A landscape with many valleys, sampled at points; each row gives a point and its height.
From any point a ball takes the steepest step (drop divided by distance) to one of its 2 nearest points. It stops when none of these is lower. Distance is the straight distance between rows; heights are no part of it.
K84 height 123: [-13 -14 -12   5  -2  18 -16   3  11   5 -31  14 -13  14   2  24  12  -8
   0  -4  -4  15]
K706 height 274: [ 18  10  -8 -15  -7  -2  10 -19   6  23  -2 -21 -19 -14  -9  12  16 -30
 -18   1  19 -15]
K972 height 237: [ -9  -8   8   6  -6  13 -15  -1  -3 -26 -10   9  11  26  20  -8   4  22
  15  -6 -12  -2]
K773 height 209: [ -3  -1  -9  -2  -3   8  -6   3 -12 -11  -3  20  -5  24  25   5   5  -4
   2   1 -29   4]
K246 height 706: [-21 -18   4  40  -3  22 -20  23  15   0 -27 -18  11  12  -8   5   4  19
   9  -9  23  18]
K468 height 68: [  9   4   6   8  -6 -14  16 -10   7  17  30 -11  18 -25 -11   7 -13   3
  -1  10   5   6]
K583 height 638: [ 10 -12  14 -13  -7 -14  15 -12  -7 -20  15  16  20  -2  -3 -27 -14  22
  15   6   9  -1]
K398 height 23: [ 17   8   8  -6  -1 -13  20   1 -10   4  23  -5  17 -21 -10  -8 -15   7
   6   2   8  -6]
K19 height 594: [-18 -15 -13  -5  19 -10  -5  25 -20 -22  11  14   2  16   8 -14   5  20
  -5  16 -12  13]
K837 height 158: [  1   5  -3 -11  22   1  18   5 -14  19  22  -4  16  -5   0 -14 -16 -25
 -19 -19   9 -22]
K774 height 577: [-26  -8 -10  12  22  -3 -23  15   5  -8 -13   9  -8   5   8  -6   6   3
 -13   3  -6  13]
K895 height 349: [ 10  14  -2  -4  -4   3  -3 -12   5  10   1   3   0  -7   3  12   4  -4
  -1   5  -5  -4]
K894 height 412: [  4  10  -2  -6 -16   9 -12  -4   2 -16 -18  -4  -9  11   4   8   6  16
  16   2 -17  -2]
K120 height 473: [  9   6  -2 -26   5   6  34  24 -30  14   8 -18   7  -5  -1 -12 -13 -15
  -2 -16  -9 -27]
K820 height 514: [ -8  -3 -10   0  14 -16  -7  17   7  11 -21  11 -25 -15 -12  -1 -13 -29
 -23   5   5   6]
K804 height 307: [  6  -6   5  -1  -6   0   3 -13 -13 -19  18  18   0  13  31 -16  -3   1
  10  -6 -15  -4]
K792 height 384: [  6   9  -8 -18   3 -13   6   2 -20  11   4  -4  -1 -16 -18  -2  -7 -11
  -8 -11  -2  -7]
K132 height 152: [-17 -14 -10   2   5   8 -13   9 -19 -13   0  20  -1  28  20  -1   9   7
   0  -3 -21  11]
K201 height 710: [ -6  -3   3  27   3  28 -18   8  13  -2 -15   2  13  15  13   8   4  13
  13  -6   5   7]
K466 height 204: [-16 -31  10  -4  12   1  -4  -7  -7 -23  14  19  20  28  11 -22   2  24
   0   0   6   5]
K24 height 353: [  4   1 -15 -16 -19  11  -2  -4  21  -5 -40   4 -29   4 -13  21  14 -22
   5   4  -6   6]
K531 height 462: [  5   5 -15  -4  18 -14   7  25   1  22 -11  10 -12 -17 -15   4 -13 -32
 -16   6   5   7]
K612 height 277: [ 14   6   2  -1   5  -9   8   3  12  31 -11 -17 -15 -27 -19   7  -9 -31
 -21   2  19  -5]
K793 height 725: [ 12  16  18   9 -17  10   6 -33  17  -6  25 -18  -1   2  15   2  14  10
   9   4  11 -18]
K755 height 228: [  8  12  -3   2  -2  -7   1 -18  19  25  -6 -16 -14 -17  -7   9   0 -29
 -21  -1  14  -6]
K606 height 355: [  9  19  -7 -13 -19  -1  -7  -1  -1 -15 -25  -5 -13   7   1   9   4  -5
   4   3 -29  -3]
K339 height 401: [ 11  12 -22 -12  12  -5   7  15  -7  19  -6  13  -7  -5  -2   4  -6 -33
 -12   8 -10  -1]
K313 height 704: [-26 -14  17  46  -8  15 -24   8  28   5 -25 -22   0   3 -13  12  -1  10
   8  -8  18  17]
K977 height 435: [ 37  24   2 -19 -14  -4  20   1 -11   4  -8 -30 -10  -1  17  -8  12 -20
  -6   5 -10 -28]
K534 height 606: [-10 -10  -8 -12   3 -14   5  17 -30 -19  13  19   6   8   0 -12  -6  13
   2   3 -17  11]
K556 height 443: [  2  16   6   4 -19  18 -12  -8  20  -9 -23 -13 -10   9  -1  12   9  10
  13  -2  -2  -5]
K710 height 586: [-20  -1 -11   4  28 -11 -13  26  -5 -15   5  14  -2  12  14 -13   9   5
 -11  13 -13  12]
K232 height 671: [ -7 -13  12   5  -1   1  -9   3   5 -19  -4   4  14   6  -9  -3   2  38
  13   1   5  12]
K213 height 103: [-32 -26   4  27  19  -3 -10   6  12  -1   6   0  12  -1  -6   2  -2  18
 -13   5  12  26]
K711 height 728: [  7  11  25  12 -14   8   9 -40  18   0  33 -28   3   0  -3  13  13   8
   7   6  14  -7]
K370 height 701: [-22 -11  14  36  -7   4 -16   2  33   8 -19 -18  -6 -11 -16  14  -3  11
   3  -3  11  22]
K410 height 79: [ 16   4   5  -9   9  -9  28  12 -18   7  26   3  21 -13   1 -22 -23  -2
   5  -1   8 -12]
K50 height 463: [ 34  21  -4 -12  -2   2  21  -1  -5  19  -1 -26   3 -11  15  -6   5 -28
 -16   4   1 -29]
K279 height 374: [ 22  20  -4 -11 -13   0   6 -16   2   4   1  -9  -6  -4   9   4  13  -8
   1  10  -2 -16]
K344 height 646: [ 18  -7  22 -15 -15 -10  15 -25  -6 -26  19   2   9   3   0 -20  -8  20
  20   2   9 -12]
K128 height 304: [ 13  -6  14   0 -16  11   2 -18  -8 -26  11  10  -1  20  28 -12  -4  16
  23  -9 -13 -10]
K717 height 271: [  8  -1  -4  -1  -3   2   4   1 -15  -8  10  26  -1   7  33  -9  -2  -1
   7   2 -24  -3]
K999 height 695: [-12   1  10  18 -12  -1 -14  -7  23   2 -17 -12 -18 -16 -25  11  -2   9
   0   0  11  11]
K558 height 486: [ 22  15   2 -18   3   1  29  14 -20  17   7 -23   3 -14  10 -10  -7 -13
  -6  -7  -1 -31]
K429 height 712: [  0   6   5  20  -5  26 -10  -9  15  -2  -7   6   8  12  22   4   4  12
  13  -3  -5  -4]
K190 height 550: [ -6   3  -3   5   8 -11 -15   9  15   3 -25   4 -17 -12  -8  -4  -5 -13
 -14   2  -1   7]
K714 height 169: [ 12  13  -7  -4  14  -2   1  -9   3  21   1  -8  -2 -11   4   1  -3 -34
 -30  -6   5 -16]
K66 height 620: [ -2  -5  -2 -19   5 -19  11  19 -32 -17  15  10  19  -8 -10 -20 -15  14
   4   1  -7  -2]
K263 height 101: [ -2  10  -9  -7  16  -6   2  -8  -8  20  21   2   7  -9   1  -7  -9 -29
 -21 -15   5 -14]
K953 height 147: [ -8  -2   0  -2  13 -11  -4  -6  -7   0  20  11  13  -6  -9  -4  -7   5
 -10  -3   5   5]
K594 height 323: [ -7   2 -21 -14  12 -10   0  15 -18   5   2  19  -7   6   6  -1   1 -19
 -10   6 -19   6]
K500 height 663: [  0  -2  10 -11  -6  -8  -3  -9  -1 -20   4   4   7  -2 -12  -2   2  26
  10  -4   1   0]
K423 height 97: [  2   7   8  16  -2 -13   8  -3  17  18  14 -19   4 -29 -19  13 -12  -6
 -10   7   3   9]
K416 height 262: [  1 -11  10   4 -14  18  -4  -6  -8 -21   0   8   8  27  13   0   8  22
  28  -9  -5  -2]
K674 height 569: [-21  -5  -2  19  17  -7 -21   9  17   4 -16   7 -15  -6  -2   0   0   0
 -14   2   0  17]
K576 height 89: [-29 -21   9  33  10 -13 -13   7  20   5   5  -6   1 -15 -16   5  -9   9
 -15   4   5  28]
K801 height 112: [-25 -20  -7   9  13  17 -22   2  -6  -8  -3  15   4  26  14   6  11   9
  -2  -9  -4  10]
K456 height 474: [  1   3  -1  10 -17  25  -4 -16  41  13 -26 -10 -18   5  -9  30  14 -19
   8   8  18   6]
K409 height 191: [-12 -27   4  -7   9  -9   7  -9 -13 -14  26  27  22  10   6 -23  -3  13
   3   1   8   6]
K656 height 406: [ 30  22  -1 -16 -17  -5  13  -6 -14  -4  10 -20 -11  -1  17  -8  10 -11
   2   5  -5 -27]
K4 height 217: [-10 -30  11   9   8  13 -10   2  -7 -30  -1  11  21  31  12 -14   1  31
   9  -4   3   4]
K899 height 248: [-22  -9 -19 -17   8  -8  -7   4 -23  -4   1  19  -9   9  -1   3   4  -6
 -11  -7 -20   6]
K104 height 317: [  9   9  -6   0   9  -2  -1  -3  -1   8  12  19   4  -3  19  -4  -4 -10
  -3   4 -11  -3]
K828 height 308: [ 12  16  -4 -16 -11  -7  11 -21  -4  19  10 -26 -13 -13 -15  10  17 -16
  -7   0  17 -15]
K582 height 461: [  0  13   3  16 -13  24  -8 -11  34   9 -24 -12  -7   4   1  20  10  -5
  11   5   9   2]
K428 height 224: [ -2  -5 -12  -5  -8   9  -6  -7  11  10 -23  11 -20   1 -11  25  11 -12
   6   2  -4  10]
K541 height 49: [ 19  18 -10 -25 -14  -8   8   2  -2   9 -22 -15 -25 -15 -19  11   6 -21
  -4   6  -2  -9]
K798 height 676: [-12 -10   4  10  -6   9 -13   6   4  -6 -13   0   5   4 -13  13  10  32
  16  -3   6  17]
K879 height 51: [-16 -18 -14  11  10  19 -19  15   3   6 -21  14  -9  27  11  17  13  -6
  -3  -5  -6  13]
K810 height 171: [ -9 -14  -3  -6  18 -15  18   6 -20  -3  35  22  24  -1  -3 -26 -15   4
   0   4  10   4]
K441 height 655: [  5   3  20 -12 -11  -6   0 -27   3 -22  14  -5   7   4  -7  -6   1  25
  13  -2  12  -7]
K89 height 684: [ -7  -3   0   6  -7   2 -10   2  12   3 -16  -2 -11  -9 -21  18   8  22
  12  -1   2  18]
K758 height 433: [  3   2  -6 -23   4  -9  18  19 -35   7  11  -7   9  -7 -15 -11 -16  -9
  -1 -15  -6 -16]
K821 height 631: [ 11  -8  12 -18   5 -22  19   1 -21 -21  15  11  22  -5 -11 -31 -19  14
   9   5   5   0]
K536 height 120: [-23 -17  -6   8  18  -1  -4   5  -2  -2  17  13   9   2   1  -3   3  17
  -3   4   5  19]
K283 height 249: [ 16  18 -13 -23 -21  -7   2   3  -3  -5 -28  -7 -21  -5 -13  15   5  -6
   5   9 -18   0]
K163 height 720: [ 18  18  16   7 -18  12   1 -22  11 -12  10 -10  -9   7  22   0  11  12
  19   4   0 -19]
K334 height 708: [-12 -10   6  36   6  19 -17  21  15   1 -13  -4  14   9   5   6   3  18
   6   1   5  19]
K983 height 226: [ 18   8 -11 -19   2  -9  11   9  -2  24 -20 -15 -20 -20 -21  10  -5 -30
 -11  -2   7  -8]
K684 height 133: [ -1   3  -5  -6  21 -13  20  22 -22   7  31  12  22  -8   1 -22 -19 -12
  -4   0   3  -8]
K264 height 111: [-15  -5   7  22   8 -10  -4  -7  17  13  12  -1   5 -18 -13   9 -10   2
 -11   2   2  19]
K795 height 715: [ 12  16  10  14 -15  26  -2 -16  18  -2  -3  -4   4  11  29   4   9   5
  18   2  -3 -12]
K315 height 348: [  5   6  -2 -15  -6 -12   5  -7  -9  16  10 -14  -3 -19 -21   5  -2  -5
  -3 -11  12  -6]

Two balls start at each pair of points below. Name the first point that both come to, or write none.
K582 / K795 | none
K674 / K104 | K132
K793 / K895 | K132

Call two points neighbours if one is among the 2 nearest of the other. Go from one point of each pair to the other, from neighbour to neighbour, staying as low as possible. Name the highest point that can't be avoided.
K263 / K541 | K612
K398 / K263 | K837
K263 / K879 | K804
K398 / K576 | K264
